Points, in no order, along strands that fork and pass close to each other.
Two points are linked if the straight distance between their rows is under 42.9. Some points are linked to none.
<591>: [ -1  14  -5  -3 -25   8   3   5  -2  -9  -7   6  -2  -9   6  15  -9  13
  -5  -4  -5  11  -2   6  -2 -12   2 -13 -12 -10 -16  12  -5 -20 -12  15
  -9  12 -23 -12  -6  14   8 -34]
<1218>: [-17  13 -13   9  -5  -9 -17   2  -6   3 -13  13 -24  31  14  -7 -19  -4
 -18   1  16  16 -10  12 -13   1   4   6  24  -2  20  12  -5   9  -7  22
   7   2 -14   8  -9  -8  15  -8]
<592>: [  6 -11  11  -8  11   9  -2  -6  -3  14  22 -12   3 -13   0  18  -8   2
  10   9 -10  -2   1  -4  -2 -14  -5  -6 -11   1 -12  -8   1  -6  -2 -21
  -7  16   3  -4  11   3  -5   9]
<640>: [  0   0 -14   9 -17  -4  -7   8  -5   5  -9   6   5   4  -1  21   6  -9
 -15  21 -22   4 -13   8  -7  -4  -3 -19   0   0  -8  -1   0 -19   0  25
 -25  12  -1  13   2   5  -4 -10]
<518>: [ -3  12  14 -24 -15  12   6  -3  -5 -29 -10 -10   0 -18   9 -11   2  -3
  13 -19  -8  11  -9  -9  16   9  16  21 -10   8  -8  -4  15   3   3 -20
   4  16  14 -12 -11   8 -12  -2]
<494>: [ 10 -11   1   6  14   0 -10  -8  -2  10  13   0 -11   5  -5   0  -1   2
   5   9   1  -1   4   0   3   7   1  -3   9   2  -4  -5  -1  13  -3  -7
   1  -4   6  -5  10  -7  -3  17]
<214>: [ 21  -7  13  -8   7   0 -11  -4  -8   1  24  -2 -11 -11  -3   4   5   6
  19   3  -7  -1  -1 -11  25  18   3  -2   5   3 -19  -9   5  22  -2 -13
 -11   4  25 -10  28  -7   6  18]
<752>: [  0  -2  -5   9  14   0  -1  -7   5  10   7  -5  -3  19  -1  -6 -14  -2
  -8 -11  15  -1  14   8 -17  -6  -7   0   7  -9  17   4 -14   2  -5  -5
  19 -16 -21   4  -7  -2  12  -1]
<69>: [ -2  -2  -1   6  15   0  -1  -2   5   0   2   1  -7  15  -1 -14  -7  -1
  -8 -11  21  -1  13   2  -6   9   3   4  14  -4  17   7  -9  17  -3  -4
  19 -20 -10   0  -4  -6   9   6]
<779>: [ 14  -9   5   4   9   1 -17  -5  -8   7  18   1 -10  -2  -6   0  -1   2
  13  10  -8   0   0  -3  12  14   5  -2   7   5 -12 -11   3  16  -4  -9
  -8   1  17  -4  20  -7  -5  19]
<902>: [ -5  14  -8  -3 -22   7  -3  -1  -4 -11  -6   6 -14  -2   8   8 -11  13
  -6  -1  -7  15  -5   8   2  -8   6  -7  -3  -3 -12  10   2 -12 -11  15
 -12  14 -13 -13  -4   8   7 -29]
<247>: [  4  -3   5   4   6  -9  20   5  11   2   3   0  19 -19 -15  -2  19   9
  10  -4   8 -19  13 -11  14   6 -11  -3  -6  -4  -6   4  -2   0  12   4
   4  -8  -1  -4   7  -5   2   3]
<822>: [ -8  11   0  -6  -9   2  -6   0 -12 -21 -28   0  -8  11   8 -23   3 -20
  -3   0  -8  10 -15   3  -5  13  20  16   6  11  12 -11  18  12   2  -7
  -1   4  27   9 -16  -1 -12   2]
<1201>: [  4  -4 -11  17   2  -2 -20  -4  -6  16   9   4 -22  13   0   4 -10   1
  -8  17  -3   3  -5  10  -5   1   3 -11  23   6   3   2  -2  10  -8  15
  -6  -4  -3   0   9  -4   0   5]
<485>: [  5   1   2   0   7   7 -22  -4  -9  -4   9   5 -26   4  11 -10 -12   6
   6  -2   3  12  -6   5  13  19  14   6  21   8  -3  -2   6  32  -4  -4
   0  -3  21 -14  12  -3   2  13]
<652>: [  0  -1   1   0  13   0   1  -5   3  -7   3   1  -4   5  -3 -17   1   0
  -1 -11  18  -3  12   0   4  12   5   4   9   0   9   5  -2  17   1  -6
  15 -15   1  -1  -3  -5   4   9]
<458>: [ -3  -1   9 -10  -4   7   0  -5  -2   8   6  -7   9 -14   8  20  -9  -4
   6   6 -18   5  -9   1 -16 -25  -5  -2 -21  -1 -13  -8   7 -24   0 -18
 -15  25  -3   4  -3   7 -12  -3]
<377>: [  1   5  -3   4 -14  -3  12  11   5   1  -7   4  16 -11  -1  16   6   9
  -5  -1  -3  -4   4   2  -4 -13  -5 -14 -16 -10  -9  11  -9 -23   1  17
  -8   4 -20  -2  -5  12   4 -22]
<1191>: [  4   6  18 -22  -2  13   4  -7  -3 -20   3  -9   1 -22   7  -7  -2   4
  15 -18   0   5  -4 -10  18  12  12  15 -12   4 -15  -1  10  12   1 -25
   3  12  12 -16   1   4  -5   7]
<1025>: [  4 -10 -17  21   3 -18   4  11   6  16   0   3  10   7 -11  16  15  -1
 -16  21   8 -13   5  -9   5   4  -3 -18  16  -4  10   3  -9  -2   2  35
  -4 -11 -13  12  15  -4   9   5]
<42>: [ -3  -3  12 -14   8   2   5  -6   3 -16 -12 -15  13  -1   3 -21   6  -8
   7 -20   9  -6  10  -5  -1   7  13  19 -11   2   9  -4   7  10   4 -25
  21 -14  15   3 -14   8 -10  10]
<844>: [-10  17  -4 -16 -22   2  11   1  -6 -29 -25   6  -4  -4  10 -16   3  -6
   3 -13  -6  16 -12  -2   8   6   5  17  -6   1  -1   5  14  -6   2  -2
   1  12   4  -5 -18   3  -4 -18]
<818>: [ -7  -5   5   0  19  -1   9  -3  13   4  -5  -8  20  17  -3 -11   4 -14
  -5 -16  10  -7   7   4 -22  -9  -6  15 -10  -3  25 -10 -10  -4   6 -22
  19 -24   1  16 -17  -1  -4   7]
<684>: [ -5   4  -2  -3  -1  -1  -9  -1  -6 -14 -16   2 -11  13   2 -16   1 -16
  -2   3  -8   5  -9   5  -3  11  11  10  10   8   9  -8  13  14   0  -4
   0   4  19   9  -9  -6 -12   7]
<945>: [ 10  -5  -3   5  -8   6 -16   1  -6  12  17  -1 -14  -7  -2  23  -5  10
   0  24 -16   6  -4   0  14   1   6 -21   8   7 -19  -1  -3   4  -7  15
 -22   8   5  -9  21   4   1  -1]
<157>: [ -6  -2  -6  10   8 -21  21  13  12   3 -13   4  17   3 -13 -11  21  -2
  -5  -4  22 -19  11 -13   8   8 -12   2   3  -9  18  11  -9  -1   8  19
  17 -20  -8  12  -1  -7  12  -1]
<218>: [  5 -12   6   6  14   2  14   0  12  23  17 -10  25   0  -6  11   2   1
  -2  -5   2 -12   9   0 -20 -29 -22  -4 -19  -5   6  -3 -19 -20   4 -12
   3 -16 -15   3   4   2   0   3]
<219>: [  4 -12   0   9  19  -2   9  -5  13  20  13  -8  17   8  -8   2   0   0
  -2  -8   7 -10  10   2 -15 -15 -18  -1  -7  -7  15  -5 -16  -9   4 -11
  12 -21 -14   3  -4  -2   2   8]
<312>: [ -4   1  -1   5   2   1 -22  -1 -12  -3  -6   6 -24  17   3 -13  -6 -14
  -2  13  -7  10 -16  12  -6  12  12   5  22  14   8 -14  14  22  -5  -1
  -4   3  21   8  -5  -6  -6  15]
<930>: [ -3   2  10 -11  -9   3  12   4   3   2   2  -3  17 -17   3  16   1   0
   7  -4 -12   0  -8  -2 -11 -23  -8  -2 -26  -5 -12  -4   5 -26   3 -11
  -9  23  -5   1  -5   8 -10 -12]
<904>: [  5  -5   0   6   6   2 -20  -6 -10   7   4   3 -20  12   0  -4  -6  -9
   2  13 -13   7 -11  11  -6   5   8   4  14  10   2 -14   9  13  -6  -5
 -10   5  15   5   0  -8 -10  16]
<401>: [  6  -9  -5  10   3 -12   5   5   5   5  -1   1   9  -6 -11   5  18   1
   3  16  -2 -14   1  -9  12   9  -4 -11   6   3  -4  -3   1   0   3  13
  -7  -3   6   1  10  -4  -5   5]
<982>: [  6  -7  -3   3   0   6 -27  -8 -13  19  13  -3 -23  12   1  14 -14  -5
  -1  29 -26   9 -13  12 -11 -10   5  -4  11  12  -8 -17   5  -1  -8  -1
 -22  17  13   4   5  -1  -8  13]
<18>: [  8 -12   1   4  18   3   2  -8   7  17  12  -7   5   7  -6   1  -2  -2
   2   0   5  -6   8   5 -12 -12 -10  -2  -4  -2   4  -4 -10  -5   2 -11
   4 -10  -8   2   0  -3  -1   9]
<405>: [  1   0  -7   9   1  -3   5  -2   7   6   1   1  -1  14  -1   3  -6   4
  -8  -6  13  -1  12   7 -13 -10  -9  -3   1  -9  10  10 -10  -7  -3   4
  14 -14 -23   3  -7   1  11 -10]
<669>: [  3 -14 -17  20   0 -12  -1  10   4  18   0   2  14   6 -11  22  15  -7
 -18  27  -5 -10  -2  -2  -4  -1  -4 -23  13   0   4   0  -9 -12   2  35
 -12  -8  -8  18  13   0   1   7]
<462>: [ -6  12  -5  -5 -19  12  -8  -3 -10  -9   0   8 -25   0  11   2 -14  10
  -5  -2  -8  19 -10  11   7  -4   7   1   4   3 -10   8   7  -3  -8  12
 -13  14  -6 -19  -2   4   3 -23]
<263>: [ -3  -3  -1  10  -4 -17  21  14  12   8  -8   8  29  -6  -8   2  24   1
  -2  -1   3 -19   6  -5  -6  -9 -17  -5 -15  -3   9   3  -8 -19   9  18
   0 -10  -6  13   1  -1  -3  -6]
<470>: [  1  -6  22 -16  10   7  18   0   9   7  22 -11  22 -28  -3  13  -5   7
  16 -10  -2 -11   3 -13  -3 -18 -13   2 -26   0 -13  -4   2 -11   7 -25
   0  14  -2  -7  11   4  -4   6]
<84>: [ -7  15   5 -19 -19   8  10  -2  -6 -32 -23  -3   1 -10   7 -13   5 -10
   8 -17 -10  11 -10  -5  13   8  12  20  -9   5  -4  -2  18  -5   2 -12
   1  17  14  -7 -18   6 -14 -11]
<440>: [  0   9   0  -5  -7  12 -18  -1 -10 -11   6   9 -34   4  15  -9 -16  15
   6  -1  -5  20 -18   7  19  17  13   7  22  12 -10   1  12  27  -6   2
  -8   4  19 -26   9   0   4   0]
<12>: [ -1  12  -3  -5 -14   4  -7   1  -8 -18  -1   8 -25  -2   8 -13  -6  16
   6  -6   2  13 -10  -2  29  20  12   7  17  10  -8  10  10  22  -5  10
  -4  -2  10 -26  10  -2   6 -10]
<1033>: [ -6   0   5  -4   5  -3   2  -1   3  -3 -14  -1  15   7  -1  -7   9 -17
   0   0 -12  -1  -7   7 -18  -8  -6  12 -10  -2   8 -12   7 -14   7 -15
   2   4   8  15 -16  -3 -15   7]
<720>: [  5   6   4  -9  -4  15   3 -10   2  -4  13   3 -12 -15   6   0 -14  24
   7 -15  13   5  13  -5  11   1   2  -3  -5  -4 -14  15  -5   7  -9  -3
   7   2 -16 -26   6   4  15  -9]
<848>: [  6  -5   0   3  -1 -10  12   6   6   6   1   0  13 -17 -10   7  17  10
   6   5   0 -16   7  -9  14   1  -6 -11  -5  -3 -13   4  -5  -7   7  11
  -3  -1  -1  -4   9   1  -1  -4]
<513>: [  0   3 -10  13 -13  -3   9  10   6   0  -8   6  11  -1  -2  18   2   9
 -12  -2   5  -3   6   2  -1  -9  -4 -21  -2 -11  -4  18 -16 -16  -5  27
  -2  -4 -26  -4  -3  12  13 -26]
<52>: [-16  21 -13   3 -18  -7 -14   3 -12  -8 -23  15 -24  26  15  -6 -16  -6
 -16   4   3  20 -12  14 -13   4   3   6  14   0  11  10   3   2  -4  22
  -4   8  -6   8 -14  -5   8 -18]
<15>: [ -5  -3   9  -4  18   3  -2  -9   6  -1  -5 -13   9  13   2 -15  -5 -15
  -6 -19   8  -2   8   7 -20  -7   6  16  -8   0  18 -10  -6   3   3 -28
  21 -19   4  11 -17   4  -5   8]
<637>: [ -2  -4  13  -7  15   9   9  -5   8  10  10 -10  20   0  -1   3  -3  -5
   2 -14  -1  -3   1   7 -23 -23 -12  12 -22  -5   6 -12  -8 -16   5 -29
   9  -5  -5   6 -12   4  -7  11]
<914>: [ -4  10   8 -19  -3  18 -15 -12  -7 -18  -6  -3 -15   1  16 -20 -19   0
   5 -18   3  12  -3   5   2   9  25  19  -1   9   2  -3   8  21  -5 -19
  11  -1  16 -13  -9   7  -5   4]
<880>: [ -9   6   3 -13  -9  -1   4   5  -6 -27 -29  -2   5   2   4 -23  14 -20
   3  -7  -7   7  -9  -4   4  14  12  19   0   6  11  -7  19   7   7 -11
   4   3  24  10 -18   3 -15   0]
<442>: [ -4  -4  12  -4  12   6  16  -2  10  12  13  -5  26  -8  -4   5   0   3
   4 -17   2  -8   8   0 -20 -29 -17   7 -26  -9   4  -3 -13 -22   6 -23
  11  -5 -11   3  -7   3   0   4]
<78>: [ -2   8   8 -20  -2  21  -9 -14  -3 -20   1  -1 -13  -4  14 -13 -17   8
   5 -22   5  12   2   4   8   3  17  14  -4   3  -3   2   4  15  -7 -17
  10   4   3 -19  -9   8   3   0]
<1041>: [ -3  -9  -8  11  11 -21  13  11  11  10 -11   3  12  10 -11  -3  22  -8
  -8   8  18 -18   6 -10   0   7 -13  -2  12  -5  19   0  -4   0   7  16
  11 -19  -1  19   2 -15   5  11]
<1092>: [  2   0   2  -1  -7   0   9   4   3   6  -1   0  15 -12   1  15   5   2
   1   4 -10  -3  -2   2  -6 -17  -8 -12 -19  -4  -8   0  -5 -23   3   4
  -8  13  -8   0   2   7  -3 -13]
<324>: [ 11  -3   0   3  -6   0  -5   2  -3   6  15  -4  -4 -16  -9  18   5  13
   4  16  -7  -2   3  -8  25   5   7 -20   2   1 -22   2  -5   3  -1  16
 -20   6   4 -14  22   3   6  -2]
<38>: [ 10  -7  18 -15  22  18  -7 -17  -1   1  26 -11  -3 -14   7   5 -18   7
  10 -13   6   1   7  -7   1   1   6   4 -11  -2 -12  -6  -2  14  -3 -36
   6   5   4 -12   8   3   4  17]
<846>: [ -3 -15  -4  11  15 -18  12  13  10   9 -10   1  18  10 -14 -11  25 -15
  -5  11   6 -20   0 -11  -1   9 -13   3   7   1  24 -12   1   2  10   5
   7 -19   8  23   3 -14  -6  20]
<1095>: [  5 -11  11  -8   6  12  -5  -7  -6  14  20 -11  -1 -12   4  27 -13  -2
   6  16 -19   1  -5   0 -13 -22  -5 -10 -13   2 -17  -6   3 -13  -1 -19
 -16  25  -1   2   8   8  -6   3]
<852>: [-12  20 -10  -3 -29   0  16   8  -2 -22 -21  11  -7  -4   5  -6   6   8
  -3  -6   1   8  -3  -4  15   8   5  -3   2  -3  -6  18   7  -7  -3  23
  -4   6 -10  -9  -7   3   8 -34]
<768>: [ 12 -13   2   8  11   6  -3  -7   2  19  26  -8   0  -6  -4  19 -11  14
   0   4   5  -6  15   0  -5 -15  -7 -21  -4  -5 -11   6 -17  -4  -3   0
   2  -8 -20 -10  13   5  10   3]
<719>: [  4  -4  -1   3   8   6 -25  -9  -9  13   8  -1 -19  14   5   3 -17  -9
  -2  15 -14  10 -11  18 -20  -7   1   1  13   8   2 -13   3   3 -10  -9
 -10   8   6   4  -5  -2  -7  14]
<47>: [ -7   0  13 -14   4  -1  15   1   7 -18 -13  -7  25  -6  -1 -25  13  -9
   7 -22   9 -12   9  -7   3   5   5  18 -15   0  10  -3   3   2  10 -15
  20 -14  15   4 -13   4 -10   7]
<1100>: [ -7  13 -11   1 -18  -3  -9  -1  -8   0 -17   8 -12  13   6   5  -7  -6
 -11   8 -14  17 -11  14 -13  -6   2  -2   0  -2  -2   1   9 -17  -5  14
 -11  15  -4  10 -13   3  -5 -18]
<799>: [-10  16 -11  -3 -25  -2   8  10  -4 -23 -16  12 -16  -2   6 -11  -1  10
  -2  -7   6  11  -4  -4  21  15   8   0  11   2  -1  20   7   5  -7  24
   0   2  -5 -14   0   0  15 -26]
<508>: [ -8  10 -10   1  -9  -3   2   0   0  -8 -12   7 -10   7   5  -9  -5  -1
  -8  -8   8   7   4   4   0   4  -1   2   5  -5   6  11   1   0  -2   8
   7   3  -9   1 -11   2   6 -15]
<967>: [ -8   4  -4  -1  -3 -10  21  12   7 -10 -20   5  12  -2  -6 -17  18  -7
   0  -4   7 -10   5  -7   8  11  -7   6   2  -1  14   6   5  -1  10   9
  11  -4   5   9  -8  -6   1  -3]
<71>: [ -7   5   1  -6  -9  -8  16   9  -2 -21 -27   0  12  -7  -3 -20  19  -9
   4  -6  -1  -4  -3  -6  12  14   2   9  -1   6   7  -2  10   0  10  -1
   5   2  19   6 -13  -3  -9  -4]
<730>: [  9  -8  -8  20  10  -4  -5  -1   4  18  15   1  -5   9  -5  13  -5   8
  -9   9  14  -6  12   0   1  -1  -4 -17  15  -4   1  11 -15   5  -6  16
   5 -17 -20  -1  11  -1  11   2]
<725>: [ -4  11  -6  -1 -12   7 -13  -3  -9  -4  -3   6 -26   6  10  -1 -14   3
  -2   7  -8  17 -11  12   0   1  10   1   9   6  -5   1   7   6  -7   6
 -11  13   3 -10  -1  -1  -2 -13]
<419>: [ -6  15   7 -20 -16   6  11   4  -6 -24 -19  -3  10 -11  10  -5   7 -10
   9 -12 -17  10 -19  -3   3  -3   4  18 -19   0  -7  -6  15 -16   7 -17
  -8  27   9   1 -14   6 -18  -7]
<538>: [ -2  -1  -7  12  -4 -10  15  12  12  10  -8   5  26   3  -4   9  15   1
  -8   1   2  -9   4   0 -18 -14 -19  -6 -14 -10  10   4 -11 -25   6  15
   0 -11 -16  15  -3   0   0  -9]
<788>: [  3  -5  16  -2   6  -8  20   5  10   0   4  -2  27 -22 -14 -10  25   4
  16  -8   2 -21   7 -15  13   5 -12   2 -12   0  -8  -2  -1  -6  16  -6
   4  -4  10  -1   8  -2  -5  13]
<372>: [ -1  -3 -15  19  -3 -17   1  10   4   7  -5   5   2   8  -9   8   9   1
 -15  15  11  -7   4  -5   4   5  -2 -16  13  -9   8  11  -9  -1  -3  34
   1  -8 -15  11   9  -2   8  -6]
<777>: [  5 -15  -2   8   6 -13  -4   5  -1   7  -2   3   5   7 -15  -6  21 -15
   5  21  -5 -12  -3  -7   6  14  -6  -2  12   8   6 -19  12  10   5   3
  -8  -5  19  17   8 -10  -9  19]
<1160>: [ -5  17  -8   0 -18  -1  -1   8  -8 -21 -12  10 -26  -1   8 -15  -3  13
  -1  -1   4  12  -9  -5  27  23  11   6  20   9  -1  16  12  19  -4  21
  -1  -1   7 -19   3  -4   9 -15]
<933>: [ 14  -9   9  -3  12   8   0  -6   1   9  26  -8   0 -22  -4  17  -6  22
  13  -1   9  -8  13 -13  11  -1  -3 -13 -10  -5 -24   7 -10   4  -1 -12
  -1  -1  -7 -15  18   4  13   3]
<883>: [  8  -7  13 -12  18  14  -8 -13  -3   9  29 -11  -6 -14   3  12 -20   7
   9   3  -8   4   4  -1  -4  -9   0  -1 -11   2 -16  -7   2   2  -3 -31
  -2  14   2  -7   8   0   2  12]
<884>: [  8  -4  -5   9  -5   5 -20  -1 -11  13  19   5 -24   4   3  16 -12   7
  -1  25 -17  10 -11   4  13   5  10 -11  14  11 -13  -6   1  12 -10  13
 -20   7  12 -11  19  -2   0   4]
<1032>: [  5  -3  17 -19  11  18   2 -14   2  -9  19 -12   4 -19   2   0 -13  10
  12 -18   7   2  10  -8   4  -2   4   8 -15  -5 -14   0   0   9  -3 -30
   8   6  -4 -15   2   7   3   7]
<149>: [ -2  -6   8  -4  14   4   3  -4   3   9   3  -6  16   6  -2   0  -1 -12
   1  -2  -6  -2  -4   7 -23 -16  -7  10 -15  -1   5 -15  -2 -13   6 -26
   1   4   5  11 -12   1 -15  14]
<469>: [ -3 -10   8   1  21  -1  14   2  16   7   4  -7  27   2 -11 -15  10  -6
   2 -18   6 -14   7  -2 -13 -10 -11  10 -16  -2  18  -9 -11  -7  11 -22
  16 -20   1  10  -9  -2  -8  13]
<409>: [  4 -20  -5  12  18 -12  -1   2   5  14  -2   1   9  11 -15  -3  18 -13
  -1  18  -3 -15  -2  -4  -4   6 -11  -1  10   4  12 -19   7   5   6   0
   1 -14  12  21   5 -13  -8  27]
<594>: [  9 -14   2   7   5 -12   0   2   1   8   4   0   9  -7 -15   4  18  -7
  11  19 -14 -11   0  -6  11   6  -7  -3   4   5  -2 -15   8   1   8   0
 -11   0  17   8  12  -7 -12  17]
<911>: [ -9   5 -10   6  -3  -9   6   6   4  -4 -10   7  -3   7   1  -6  -2   1
  -7  -6  15  -2   9   3  -2   0  -5   1   4 -10  11  14  -7  -2   0  13
  13  -6 -18   3  -9  -1  13 -13]
<961>: [  6   3   2  -1   6   2 -14  -3  -7  -9   3   5 -17   4   0 -16  -1   6
   6  -4   9   3   0   0  16  25  13   8  18   7   0   1   4  32  -3  -2
   9  -9  19  -6  12  -7   4  14]
<614>: [ 14  -2   7   0  -1   4   0   0   1   5  18  -4  -1 -23  -7  16   3  21
  11   5   2  -8   9 -14  24   6   2 -17  -4  -2 -26   6  -6   7  -1   5
  -9   5  -2 -15  23   1  11   0]
<581>: [ -6   3 -18  19  -9 -13  -3  10   2   5  -4   7  -5  13  -2  13  -2   3
 -17   8  18  -2   2  -1   0   2   1 -16  14  -8  12  17 -13  -4  -3  38
   5  -6 -25   6   5  -1  18 -11]
<541>: [ -6  13  -8   0 -12   1 -14  -5 -11  -1  -7   7 -22  13  10  -1 -15  -6
  -8   7 -13  17 -14  16  -9  -3   6   4   6   3   1  -3   9  -5  -6   7
 -14  16   3   2 -10  -2  -5 -11]
<589>: [  7 -10   3   4  15   6 -10 -11  -4  16  18  -7  -9   4  -1   5 -12  -1
   4   7  -2   0   4   8  -9  -8  -3  -1   4   2  -1  -7  -6   4  -4 -16
  -1  -2   0  -2   2  -2  -2  14]
<490>: [ 10  -3   5  -3   4  10   3  -7   4   5  20  -4  -1 -17  -2  12  -9  23
   8 -10  16  -6  18  -8   7  -4  -4 -12 -11  -8 -19  11 -11   3  -6  -2
   6  -3 -22 -21  10   7  17  -6]
<497>: [ -5  -2  -3   3   0 -17  22  14  11   0 -13   7  25  -3  -8  -8  25  -8
   2   4   2 -15   2  -7   0   0 -16   1  -5  -3  10   3  -1 -13  13   8
   4  -4   3  13  -3  -7  -4   0]
<1110>: [  7   2  14 -18   5  12  -4  -9  -5 -13  13  -9  -7 -20   4   0  -2   5
  15  -7  -6   7  -2  -9  17  10  10   9  -8   3 -18  -6  10  15   1 -25
  -3  13  15 -12  10   0  -1  10]
<896>: [  7  -6 -10  16   0   1 -29  -3  -9  20  17   6 -24  12   6  12 -16   3
  -6  24 -11   7  -9  10   1   1   7 -11  25  12  -4  -4   1  14 -12  17
 -16   0   8  -4  15  -2  -1  10]
<288>: [ 14  -4  17 -16   8   7  -4  -8  -5  -7  21  -9  -5 -21   2   3   2   8
  18  -2  -6  -1  -2 -15  22  16   5   2  -5   4 -21  -8   9  18   0 -28
 -10  11  20  -9  20  -2   3  17]
<1170>: [ -4   2  15 -23   2  16   8  -7   4 -11   7 -11   9 -18   6   0 -13   1
  10 -20   3   2   4  -3  -2 -11   2  10 -19  -4  -7  -2   5  -4   0 -28
   8  13  -6 -11 -10   8  -4   1]
<546>: [ -2  -7   4   5  16  -1  18   1  17  10   6  -5  25   4  -9  -6   7   0
   1 -19  12 -15  16  -2 -12 -11 -16   4 -13  -8  15  -1 -16  -9   8 -11
  17 -23 -12   5  -6  -2   4   3]
<374>: [  4  -5  -9   7  -5   1 -17  -2  -8  13   5   1 -15   5  -1  14  -2  -7
  -4  26 -22   7 -10   7  -2  -4   2  -8   9   8  -4 -12   7  -6  -3  10
 -23  14   7   6   6   0  -9   5]
<564>: [-11  16 -13   3 -19  -7  -2   5  -4 -11 -21  13 -15  16   8  -6  -5  -5
 -12   0   6  13  -5   6  -3   4   2   4   9  -1   7  13   4   0  -4  19
   2   6  -6   8  -9  -5   6 -20]
<753>: [ -3   4 -15  14 -11  -9   4  10   3   4  -9   7   5   8   1  19  -3   5
 -16  -2  12  -2  10   1 -10  -7  -5 -18   3 -14   6  20 -16 -12  -5  30
   6  -8 -32   4  -2   9  19 -22]
<355>: [ -9   6 -10  12   3  -5 -16  -1  -6   7  -5   9 -21  24  10  -5 -19  -3
 -14   3  11   8  -6  12 -17   1   3   2  25   2  17   9  -6   9  -8  15
   5  -2 -12   5  -3  -5   8   0]
<676>: [-12   0  -9   8   1 -18  23  12  13  -1 -15   6  23   6  -6  -9  16   0
  -6 -12  20 -14  12  -7  -4  -2 -18   5  -6 -12  20  12 -12  -9   8  13
  19 -19 -15  12 -12  -5  14 -12]
<1184>: [  5  -8  -9  10  -9  -2 -12   2  -6  12   1   2  -2   5  -3  19   1  -7
 -11  28 -20   1 -10   7  -4  -6   0 -17   6   3  -6  -7   1 -13  -3  18
 -23  10   3  11   9   2  -9   0]
<620>: [ -7   2  -8  10  -3 -17  16  13  11   6 -15   9  20  10  -4   4  11   0
  -8  -8  15  -9  12  -6 -14 -12 -18  -1 -10 -14  16  12 -12 -19   6  16
  12 -16 -24  14  -8   0  14 -15]
<772>: [ -4  -5  14 -12  16   9  -8 -14   0  -5  -4 -15   4  10   4 -15  -6  -9
   4 -16  10  -5   6   6 -13   0  16  15 -11   1  11 -12   2  11   0 -30
  17 -18  13   6 -14   8 -12  11]
<1085>: [ -2   7  11 -23  -2  19  -2 -13  -5 -15   0  -8  -3 -10  13  -7 -17   0
   5 -20   2   8  -3   4  -1  -5  11  16 -14   0  -6  -3   4   2  -3 -27
   7  12  -1 -11 -12  10  -4   0]
<431>: [ -3   0  -9  13   8  -6 -18  -1  -2  10   3   7 -21  21   2  -6 -11  -7
  -9   9   6   6  -5  12 -10   6   3   1  26   5  16  -1   1  15  -6  10
   4  -6  -2   4   1 -10   1  10]
<140>: [ -3   9 -11   4 -22  -2  -7   5  -8   0 -12   4  -3   7   2  18  -3  -3
 -14  18 -24  14 -15  11  -9  -8   3 -13  -1  -2 -12   0   1 -22  -3  19
 -25  18   0   7  -5   5  -5 -20]
<105>: [  7 -14 -14  18   0  -8  -3   7   1  23   1   1  14   5  -8  21  12 -10
 -16  24 -12  -6  -3   4 -15 -10 -11 -20   3  -2   4  -6  -9 -18   3  22
 -16  -5  -8  18   8   1  -4   5]
<117>: [ -5  14  -7  -7 -23  -3  13   4  -6 -18 -21   5  -3  -6   3  -6   7   0
   2  -3  -7   7  -7  -2  11   6   2   3  -3  -1  -3   9  12  -8   4  10
  -6  13   2  -3 -10   1  -4 -24]
<956>: [  3   3   5  -4   5   4  -7  -5  -3 -13   1   4 -12   1   2 -17  -3   8
   5 -13  13   2   6  -2  11  21  11   9  13   4   2   7   2  23  -3  -3
  12 -12   6 -11   2  -5   4   7]
<815>: [ -3   0  12 -10   5  -6  21   3   6 -13  -8  -7  26 -18 -10 -20  21  -2
  13 -15   3 -16  10 -13  11  11   0  11 -12   2   1  -2   3   2  16 -13
  11  -7  10   0  -4  -3  -8   9]

A fork is a point with three links, a tip a point with one. Leave the first point through the second and follow the links. Name the first fork or tip that comes.
<1092>, <377>: <105>
<247>, <788>: <219>
<911>, <405>: <84>
<372>, <581>: <914>
<431>, <1201>: <720>
<374>, <1184>: <591>

Name the points in between on the shortest way along the links from the first point to the second, in order.
<462>, <967>: <725> > <541> > <1100> > <140> > <640> > <1184> > <374> > <982> > <719> > <904> > <312> > <684> > <822> > <880> > <71>
<967>, <1041>: <497> > <263> > <538> > <620> > <676> > <157>
<1191>, <546>: <1110> > <288> > <214> > <779> > <494> > <589> > <18> > <219>
<47>, <676>: <815> > <788> > <247> > <848> > <401> > <594> > <777> > <409> > <846> > <1041> > <157>
